Each row is a point on a tangle of strands that fork, close into loops and nearly touch. The rows are in no order.
In the rows, 128 means zero.
Two points are linked if the straight distance between their rows is under 115. Some points are linked to none.
Zage: [119 155  78  65 168 149 131 109 176 155 102 107 155  75 116 164 144 129
 142 103 102 113 167 113 159 104 129 101]
Fitav: [101 126 130  98 125 159 141 113 137 116 136 130 104 150 120 120 129 120
 125  81 109 123 124 122 125 109 162 148]
gize: [149 129 157 121  94 100  54 180 137 166 122 181 141 110 141  99 133 149
 107 142 135  97  82 114 147 140 154  86]
Rop: [111 153 155  88 137 150  77 155 108 171 154 182  58  97 157 101 149 144
  86 129 123 133  87 125 138 116 152 121]
dul: [148 115 116 177  91 110 182 147 109  62 133 137 134 163 104 108 132 142
 122 153 163 124 139 151  83 127 150 170]
nid: [104 112 105 172 164 133 173  93  86  84 115  93 154 151 118 175 100 138
 141 141 130 168 154 145  85 170  71 163]
par: [132 112 126 184 118  71 127 118 110 122 110 119 171 126 125 152 104 156
 165 160 175 118 130 161  69 171 101 106]
mef: [136 127 101 108 136 116  60 156 161  95  95 147 219 105 116 174  73 138
  97 134 109 106 141  94 121 145 141 129]
vun: [140 137 181 161 104  85  39 167  84 156 135 166 149 119 160 111 127 132
 107 154 136 109 102 109 124 162 134  89]
rutum: [136 141 130 131 126 170 134 169 115 155  90 121 131 137 118 128 196 153
 133 111  95 122 149 132 121  70 177 132]
lor: [133 134  99 126 126 167 186 137 131 110 101 100 140 150  88 132 173 150
 134  92  97 119 171 131 123  76 165 159]
geda: [131 109 111  48 134 136 112 101 200  82 147 132 184  94 101 135  88 123
 103  91 100  86 124  85 176 126 190 131]
deg: [131 116 112  84 155 102 144  85 208 143 146  86 133 115 102 128 100 113
 130 101 116 109 109 107 180 120 114 124]
nunuz: [127 105 136 136  84 122 128 103 153 100 132 121 149 175 135 119 113  82
 154 104 130 130 144 103 147 151 116  93]
roguz: [135 133 179 153 109 143  98 142  90 148 151 137  99 170 149  98 163 107
 125 127 116 148 127 142 121 127 157 128]
feru: [124  96  92 121 146 133 187  50 179  82 119 105 123 122 106 136 137 156
 153  86 126 133 158 162 114 138 100 137]
busog: [139 135 162 150 139 114 111 160  98 162 105 132 120 117 141 130 123 151
 131 140 137 110  77 142  99 135 111 107]
Duki: [137 155 127  86 139 148 106 173 130 173 100 164 107  74 160 142 123 118
 123 137 110 102  88  92 170 124  73  93]
Vidaf: [135 112 151 214  86  76 153 128  47  68 105 129 167 144 156 159 124 127
 179 167 158 136 150 143  93 176  66 151]
Butuf: [116 170 110  83 140 167 163 110 145 165 103  90 131 116 111 129 150 115
 163  94 106 116 152 123 151  77 146 119]
rogi: [115 140 116  54 120 124  97 158 180 143 153 152 148  95 112 115  91  99
 115 135 131  91 100  76 159 118 165 103]
pefof: [146 151 167 142 125 193 134 159  84 159  87 119 116 156 137 113 198 127
 145 111  85 135 136 129 155  79 150 143]
fibon: [133 104 106 179  98  70 155  91 129  57 132 135 166 131 127 128 111 147
 145 154 177 122 157 160  82 183  88 119]
tam: [ 99 125 138 126 146  95 128 104 122 151 171  97  67 146 123 128  94 112
 101 107 132 149 104 114 134 125 134 143]
pifil: [103 157 101  43 153 148 129 137 142 160 118 162  73  42 149 143 158 150
 110  89 104 102 113 102 177  92 111 112]
zaz: [141 113 100  73 127 122 105 124 196  87 159 115 192 127  78 125  98 107
 112 110 109 107 138 109 141 108 221 156]
Sed: [150 126 100 167 104 128 224 107 134  85 112 106 123 162 117 112 132 125
 173 151 163 148 157 169 114 124  66 140]
Rukip: [120 134  90  87 146 135  81 141 186 136 118 150 187  89 142 173  86  93
 120 145 111 123 157  68 173 152  82  75]
gigug: [119 156 131  54 125 139 102 156 138 181 146 175  49  72 152 106 162 130
 106 107 112 109  88 105 173  87 148 124]
Veg: [191 132 187 157 144 137  66 162 102 221  93 152 117 100 183 118 175 135
 143 162 125 135 107 161 161 125  95  74]
Badis: [127 150 145 106 119 183 118 146 100 145  90 124 122 153 145 128 161  99
 142  84  73 138 136 107 172  94 126 125]
lov: [156 130 118 180  93 153 242 142 102  97 111 126  98 176 124  84 168 129
 153 155 159 149 138 169 127 100  90 162]
zal: [ 98 136 114  98 147 118  88 109 137 132 152 124 122 122 143 159  80  87
 105 117 118 148 142  96 149 159  94  95]
lif: [131 156 189 139 152 150  67 144  64 187 152 169  69 107 174  97 168 133
  86 147 114 150 102 147 132 130 126 115]
Kepa: [142 113 102  84 100 117 107 150 174 119 147 131 150 137  84 124 139 125
 120  94 110 116 141 116 141 100 215 146]
Luf: [ 95 129 148  94 130 114 120  94 154 165 163 118  46 141 143 114 116 103
 120  89 130 145 102 110 168 115 127 123]
tib: [157 138  86 168 111  91 207 118 110  40 172  86 150 173  93 111  98  95
 114 183 158 157 164 139 129 129 115 201]
Tosid: [176 112 132 208  65  79 168 166 111  96 119 128 136 168 130  99 146 144
 133 172 179 127 141 169 105 115 135 153]
riza: [109 135 101 109 161  96  70 125 150 128 140 126 188  93 134 180  62 100
 103 155 130 133 144  89 141 175  87  91]
pules: [138 120 132 176 111 115 142 113 107 140 125  82 106 173 132 124 139 100
 151 133 134 165 148 141 128 134  90 118]
Gukaz: [159  96 122 156  85  95 163 111 169 101 118  99 164 162 114 122 116 105
 155 119 128 112 132 118 154 136 102 124]
daru: [116 141  62  46 153 147 101 136 207 120 119 167 176  38 139 164  98 110
 115 143 108  98 159  65 197 139  90  80]
medov: [139 110 128 172 118  83 132 120 130 166 116  77 144 153 133 143 121 112
 176 146 155 149 143 144 125 147  74  81]
Neb: [128 124 108 150 104 111 183 125 120  84 188  81 120 186  81 102 100  91
 122 161 159 160 145 134 118 118 171 201]
vot: [117 103 109  63 151 141 137  42 198  69 154 122 150  96 112 142  84 129
 106  71  98 104 135 122 159 129 187 161]
Zub: [123 152 141 124 126 136  74 189 102 140 120 151 136 130 120 124 119 139
  89 147 121 122 114 118  95 112 178 141]
Feten: [104 128 124  92 127 135 106 171 127 150 181 136  91 147  95 115 133 127
  95 126 127 160 116 122 108  98 221 167]
Topob: [133 135 192 195 117 138 160 138  53 130 143 139  95 149 139  81 149 152
 136 169 164 118  99 167  73 139 146 142]
vara: [122 122 100 169 129 168 191 143 112  96 106  98 125 180  95 131 164 145
 117 140 121 158 171 138 105  95 147 174]
fude: [133 128 160 173 112 108 147 141  89 129 123 120 121 137 128 106 117 151
 142 145 159 103  90 157  79 137 136 129]
rimi: [114 175 128  74 141 172 145 149 137 181 119 118 106 108 124 114 141 115
 142 117 120 106 116 119 136  76 164 113]
Tok: [132 138  98 150 169 149 187 113 141 134 106  67 149 146  87 150 113 136
 151 147 129 137 136 150 101 117 102 155]
melet: [ 87 136 142 150 156  95 139 111  80 136 175  85  87 145 113 137  94 131
  91 143 143 151 116 115  94 131 137 160]
pebu: [ 93 127 172 129 114 135  99 122  85 124 191 152  77 159 144  97 134 101
 115 118 135 153 116 127 103 142 182 142]
Kepiz: [167 101 127 223 106  70 144 157 115 132  75 129 177 131 143 164 130 164
 177 171 183 128 137 178  91 144  85 141]
misu: [109 149 132  72 132 146  81 176 111 132 136 184 107  97 127 118 114 141
  84 118 112 109  82 105 120 117 170 138]
vegot: [144 156 128 108 138 156 111 181 123 187  96 128 111 111 128 130 164 149
 121 131 114 113 116 129 132  79 159 110]
Nobaz: [123 126 173 186 125 176 186 117  74 128 127 125  81 170 141  78 179 139
 148 158 149 146 131 166  88 115 129 140]
Bib: [132 153  81  52 141 141 131 166 155 169  99 156  96  28 152 154 145 124
 124 126 106  93 117  86 201 104  76 109]
tuzom: [124 119 114  97 101 108  59 156 169 148 116 195 161  84 137 126 129 158
 105 124 127  92 104  86 164 151 132  61]
mup: [138  95  96 130 160 101 136  85 162  84 130 114 170 113  99 158  97 162
 112 113 117 116 122 148 103 163 117 148]
fabub: [111 126 146 113 107 181 165 107 113 101 115 112 100 170 132 112 153 108
 151  74  93 139 136 120 154 111 134 153]
guk: [ 83 118 166 197 136 175 181 119  49 116 139 116  83 182 134 100 174 132
 114 157 136 173 143 134  96 129 120 159]
pupin: [120 167  61  37 165 146 109 128 195 145 125 145 148  35 125 150 116 121
 111 135 111  99 150  93 169 110 122 102]
pidol: [128 118 126 136 137  84 114 115 161 184 128 104 136 115 121 137  98 128
 146 147 162 126 116 136 124 146  90  60]
Bepel: [139 105 133 187 119 107 155 128  75  85  95 108 163 157 135 173 113 129
 157 138 133 143 136 136  97 159  65 152]
nitaz: [125 134 112 130 118 106  61 164 131 112 106 142 190 121 110 143  96 152
 100 141 137 108 130 117  79 141 168 121]
Girov: [173 114 142 212  84  83 129 159 127 138  85 120 160 157 146 127 150 141
 169 166 175 123 136 158 113 128 107 114]
Bag: [136 111 107  99 167 138 166  31 194  45 166  81 134 125 100 129  91 121
 114  99 116 118 122 137 151 134 153 201]
mem: [ 85 132 129 180 155 104 169  98  53 110 149  79 118 151 125 155 104 133
 128 158 148 162 147 127  76 152  96 149]
vevu: [162 157 159 132 144 163 100 176 104 217  97 137 100 113 160 111 173 132
 128 148 114 127 110 150 155  83 141  94]
muvo: [127 119 186 116 115 160  96 110 110 153 154 163  63 146 160  78 188 111
 128  89  99 145 121 141 153 117 159 126]
pela: [144 104  95 116 169 127 175  44 189  69 140  87 160 112  99 144 100 139
 143 110 123 112 127 151 127 151 105 164]
Vafe: [135 134 113  97 124 117  69 178 140 163 103 204 134  49 165 133 126 154
 117 152 130  99  87  97 163 155  75  67]
busa: [122 107 104 101 151 126 121 100 160 116 110 127 147 100 117 166 116 154
 121  89 103 119 128 128 122 147 111 116]
Degi: [123 117 107 146 147  82 106 105 157 139 119 119 171 115 116 157  99 151
 146 142 157 122 138 149  90 178 103  82]
Laseg: [120 120 119 152 114 141 157 124 120  93 134 120 123 163 110 121 130 136
 119 119 126 138 140 139  97 129 144 158]
pom: [ 93 128 156  90 129 156 111  90 131 151 144 142  56 140 166 110 158 107
 126  66 102 154 129 114 172 107 124 116]
Mobo: [132 106  92 149 130 133 197  71 154  95 110  97 137 143 120 137 126 121
 183 122 151 159 169 166 111 143  62 132]
Futo: [144 139 191 143 128 126  42 140  66 154 148 188 110 107 179 102 151 132
  98 140 112 131 101 128 138 162 117 105]
Bana: [102 112 132 131 120 109  96  88 124 109 140 115 140 152 153 146  97  95
 137 104 122 152 158 112 131 173  95  86]
tik: [155 111  97 165 107 106 157 111 147  34 113 129 199 144 109 138  93 128
 140 148 152 106 159 151  81 154 121 157]
kebof: [ 79 140 166 105 137 156 102 149  88 160 200 150  53 159 133 106 125 109
 103 126 141 164 104 117 113 113 203 167]
Bar: [187 119 212 182 132 142  83 134  91 178 102 169 130 126 165  92 188 151
 138 140 114 126 105 178 131 133 120 110]
vad: [115 120 122 122 122 131 159 147 128 126 178 103  97 173  78 109 114 110
 114 137 142 155 121 127  99  97 207 191]
befor: [103 103 141 114 145 140 117  98 119 129 106 151 117 110 153 154 124 149
 137  81 107 130 111 129 113 159  84 104]

A tip is a point with one link. Name the tips that can be reached along the links from each point below, in the order of the rows.
vad: Vidaf, tib
Girov: pules, Gukaz, tik, Bar
geda: lov, Kepa, befor
lif: mef
fude: busog, guk

A fork is a point with three links, a tip a point with one. Leave the first point through the second and follow the links. Name the first fork or tip that comes.
pebu / roguz: Vidaf
Duki / Vafe: Rop
rimi / Butuf: Gukaz
Vidaf / Bepel: tib
Gukaz / nunuz: vegot

How many points has the smallest loop of links through each point below? Write - if it is on no loop.
Rop: 11
vara: 8
busa: -
Luf: -
Tosid: -

Name the points in between on the shortest way along the links from the first point to the second, in order.
vegot / zal: rimi, Butuf, Zage, pupin, daru, Rukip, riza
Neb / Luf: vad, Feten, kebof, pebu, roguz, muvo, pom
Vafe / mef: Duki, Bib, pifil, gigug, Rop, misu, Zub, nitaz
roguz / Bepel: muvo, pom, Luf, tam, melet, mem, nid
